Each row is a point on a tangle of strands that fork, close into loops and nearly touch. The rows are in no order.
(in the rows, 128 means zero)
Points whose rows are less than 121 apart are linked; no others are. Some points are linked to none.
k543: 150 68 88 135 104 147 141 156 141 138 145 95 117 140 145 114 93 156 141
 158 113 132
k504: 130 112 134 55 94 103 129 153 121 150 95 122 141 166 183 161 125 104 140
 63 129 122
k800: 131 76 96 92 73 121 106 128 122 143 154 151 142 104 182 130 83 120 106
 122 124 97
k9: 118 146 82 113 128 178 177 58 149 159 124 86 185 153 121 125 126 112 156
 70 109 139
k643: 100 187 101 97 166 99 129 150 122 146 125 157 161 130 167 135 113 139
 100 78 107 115
k621: 139 84 132 125 107 130 101 105 132 167 148 75 209 134 124 159 111 114 85
 183 117 117
k323: 128 139 166 149 194 104 107 150 139 132 111 111 87 87 67 139 199 127 126
 156 208 173
k366: 85 161 75 122 146 101 111 133 119 135 143 144 182 72 164 137 88 128 121
 98 112 82
k364: 65 145 89 116 96 166 157 95 139 168 150 121 114 166 150 116 67 119 148
 79 42 118
k952: 115 97 109 110 150 98 134 88 149 142 106 135 99 151 145 139 89 103 130
 105 143 136
k132: 180 164 155 102 134 181 112 81 100 163 124 155 140 131 94 106 167 111
 122 125 142 109
k32: 107 98 100 168 156 138 183 156 187 107 121 92 41 176 119 94 131 136 166
 151 110 120
k58: 96 157 123 98 158 119 119 124 136 172 97 108 114 132 91 140 176 96 147
 135 188 129
k565: 108 173 90 165 43 159 168 171 123 92 166 188 62 134 153 104 170 130 163
 118 93 98
k708: 59 101 103 138 139 141 157 138 179 140 121 82 85 164 115 110 80 123 166
 145 95 108
k31: 140 126 141 99 132 89 68 115 119 174 136 183 141 73 127 130 167 94 59
 172 149 97
k724: 146 143 181 87 159 79 120 130 128 143 102 108 171 127 112 185 181 144
 103 111 198 217
k984: 150 88 102 148 102 150 159 122 142 128 155 86 174 107 123 102 113 191
 109 171 111 109
k581: 117 59 111 108 169 113 126 132 126 99 74 69 158 70 162 159 122 179 109
 164 177 149
k998: 133 109 117 62 77 96 97 141 103 175 140 155 140 134 164 127 123 71 102
 76 136 99
k450: 107 127 105 131 174 176 167 121 154 169 98 82 98 161 109 129 101 131 185
 180 67 106
k974: 192 151 111 87 106 150 118 169 115 195 133 97 135 191 100 97 175 103 127
 120 154 145
k804: 127 153 147 166 145 144 174 168 103 86 90 145 94 155 132 124 106 186 138
 134 69 146
k620: 130 170 137 100 147 97 65 168 107 168 150 106 172 86 108 129 240 83 82
 136 190 127
k46: 127 179 180 130 230 74 97 114 130 118 119 182 151 113 87 155 98 101 112
 111 136 135
k408: 82 121 170 139 180 99 135 103 155 112 101 81 145 120 97 152 102 123 128
 164 138 122
k17: 91 164 125 75 182 112 138 97 136 161 90 153 105 129 109 173 179 71 147
 76 170 144
k404: 71 175 77 139 48 152 174 151 123 81 158 144 164 103 162 112 109 179 119
 127 114 108
k167: 185 124 134 166 187 139 93 135 113 126 112 119 101 151 112 135 107 112
 167 163 154 138
k844: 168 178 133 105 157 157 140 66 89 137 106 142 169 143 85 165 159 116 118
 100 157 156
k820: 90 182 125 184 122 173 158 133 129 97 158 122 128 168 158 132 78 124 186
 81 48 119
k512: 145 164 179 93 187 89 106 119 127 132 135 190 134 140 94 171 151 78 118
 102 161 181
k600: 157 148 101 113 143 180 155 52 120 160 92 119 155 164 108 131 165 93 142
 63 158 138
k997: 128 148 197 164 64 106 107 191 117 87 132 198 82 110 135 95 117 165 118
 153 69 111
k531: 99 102 137 114 111 143 126 116 91 76 101 125 134 58 151 127 159 151 138
 124 160 91
k463: 176 87 98 120 141 124 119 91 100 158 107 112 171 88 162 132 125 145 88
 160 163 138
k886: 125 101 138 142 166 110 123 152 142 121 94 108 78 112 91 119 133 150 121
 148 177 160
k969: 90 123 135 146 88 125 139 131 146 79 129 107 146 86 106 96 176 147 110
 116 147 100
k38: 156 73 147 129 189 72 119 105 123 92 127 174 106 100 132 129 109 129 91
 103 170 163
k386: 108 93 104 134 114 94 105 138 133 115 113 141 96 123 185 135 58 108 132
 104 118 99
k787: 125 147 130 86 143 96 54 156 105 211 147 162 169 81 108 135 230 50 67
 170 159 94
k202: 89 152 144 151 149 81 90 197 158 97 152 107 151 92 112 103 138 148 107
 136 125 108
k325: 113 96 130 103 128 106 82 109 133 177 104 154 67 134 116 144 128 83 109
 139 156 118
k477: 165 129 142 135 96 152 101 121 122 149 134 148 104 127 105 97 161 83 138
 149 135 87
k765: 216 123 128 123 73 140 140 157 131 180 167 97 130 202 123 102 128 107
 123 134 106 133
k732: 106 57 94 110 125 140 125 142 123 90 84 111 110 54 161 105 141 193 119
 140 176 127
k84: 180 106 172 189 113 150 180 96 123 99 128 197 56 167 121 100 155 150 141
 161 92 145
k191: 111 182 146 124 179 117 122 127 134 134 102 115 127 152 106 127 128 108
 137 138 131 112
k105: 156 87 148 114 112 125 118 171 131 141 124 46 155 125 131 141 159 146
 125 181 147 164
k937: 129 94 136 159 96 166 167 89 143 90 138 132 78 187 141 103 129 99 165
 128 100 116
k112: 71 110 83 126 72 149 181 116 136 62 151 105 165 97 132 112 141 157 128
 129 132 97
k811: 150 95 125 115 166 108 82 71 95 174 109 139 148 81 131 160 139 105 66
 175 156 108
k696: 189 154 154 171 124 131 112 140 138 107 154 165 79 163 96 86 166 108 132
 123 141 127
k630: 130 158 125 166 163 88 106 131 131 93 171 130 183 95 101 99 117 139 104
 130 156 110
k656: 132 144 112 116 177 175 135 107 144 181 94 81 99 177 88 140 112 107 199
 171 134 150
k605: 142 100 145 125 98 115 111 62 149 155 137 177 82 140 117 96 134 59 109
 131 144 109
k129: 113 97 162 91 121 144 133 66 146 164 114 57 176 125 104 168 140 110 113
 181 132 157
k143: 137 190 116 145 85 151 153 197 90 97 152 167 79 130 118 65 206 161 155
 102 116 105
k671: 103 159 100 147 86 123 126 180 133 104 183 145 131 155 152 132 126 124
 149 67 109 100
k448: 169 90 165 79 166 110 132 118 113 119 76 128 144 127 143 193 133 147 122
 96 183 212
k797: 172 120 139 93 118 132 113 154 94 183 114 80 154 141 120 147 166 124 130
 133 166 170
k354: 170 81 104 104 98 150 163 114 126 180 137 96 137 170 147 105 106 129 114
 141 85 144
k446: 151 137 129 123 139 145 137 151 104 118 90 146 134 142 147 135 77 171
 130 114 97 137
k968: 138 109 95 134 59 138 143 178 125 114 170 104 131 155 160 117 112 156
 151 104 121 126
k609: 121 135 205 139 77 109 107 173 118 60 122 140 117 118 119 113 142 169
 113 131 113 124
k324: 63 115 100 144 120 118 98 92 141 110 159 130 160 82 155 136 76 145 117
 133 113 92
k87: 96 148 131 168 124 123 115 173 139 88 148 140 131 82 113 81 97 198 103
 166 102 108
k622: 116 157 129 131 65 145 138 157 108 102 172 144 112 97 105 78 201 143 143
 113 156 90
k149: 164 142 180 175 151 121 199 119 102 80 105 191 71 166 128 132 124 166
 128 120 60 162
k654: 104 164 144 172 114 105 96 208 121 84 155 185 85 77 128 74 131 169 122
 143 93 84
k964: 65 127 95 120 120 120 145 157 146 130 128 71 122 119 156 138 100 130 164
 138 132 96
k826: 138 132 144 155 124 104 102 141 134 126 133 159 94 140 141 126 33 98 140
 130 74 117
k395: 98 148 89 183 79 147 147 99 155 104 218 122 146 141 117 111 85 106 137
 105 79 100
k331: 153 165 151 67 179 107 135 84 119 177 111 174 103 153 109 189 142 99 135
 75 166 200
k548: 130 78 110 141 138 160 138 59 126 108 107 156 92 136 130 120 103 106 158
 116 131 118
k558: 137 157 131 160 94 182 149 135 87 92 136 115 115 166 160 149 113 150 198
 102 83 111
k434: 125 141 105 74 152 90 121 188 120 134 95 168 127 110 153 121 145 120 102
 69 149 124
k874: 174 109 117 129 150 168 110 104 119 177 125 83 172 116 110 127 126 137
 102 216 142 132
k772: 112 106 173 83 128 104 122 76 130 150 100 101 175 128 126 191 173 126 99
 147 175 180
k345: 169 135 121 147 121 169 141 110 91 100 153 154 161 136 150 119 59 178
 122 144 51 134
k859: 138 101 133 124 155 132 143 146 160 140 97 49 105 143 97 138 160 149 148
 177 166 184
k410: 128 129 126 132 89 192 159 184 105 71 91 134 94 138 190 131 124 187 197
 122 106 124
k238: 143 128 137 190 131 163 172 80 155 114 138 168 37 178 133 95 136 109 166
 161 57 106
k850: 74 113 153 114 118 118 166 144 161 107 89 79 157 116 125 141 110 147 129
 144 125 133
k221: 129 156 165 139 159 89 77 105 135 134 159 139 155 147 115 145 44 79 117
 132 84 114
k659: 96 150 83 209 88 176 152 95 144 82 199 125 119 147 168 148 107 112 180
 58 89 107
k668: 141 180 156 118 175 105 89 159 135 142 143 149 133 100 63 122 222 118
 103 135 197 150
k524: 127 114 190 106 90 106 100 148 126 83 99 104 156 119 121 153 105 127 123
 142 122 133
k197: 98 108 108 166 103 148 133 84 157 131 163 106 170 126 128 104 84 140 116
 146 84 92
k80: 174 95 137 128 197 72 126 124 128 135 96 147 115 105 101 173 109 139 116
 126 176 221
k535: 110 133 96 115 135 183 158 95 145 164 111 98 163 165 144 152 66 136 161
 96 69 141
k351: 160 62 125 128 172 77 70 128 105 109 115 160 154 60 169 137 131 155 58
 121 166 156
k468: 111 159 66 154 61 109 128 141 137 107 222 152 149 122 139 100 116 109
 108 79 119 120

A piece is all that can be reached along the links. How many separate loops has the piece of each point below (a circle has one, a figure eight two, a Y none), and how many tips (points with one link)?
k105 => loops 1, tips 3
k964 => loops 0, tips 4
k998 => loops 0, tips 5
k143 => loops 0, tips 3

A tip is a point with one link. Name the tips that can be reached along the links from each point below, in the order of the rows.
k31 => k434, k410, k351
k87 => k32, k46, k630, k656
k605 => k504, k364, k696, k345, k221
k531 => k565, k581, k404
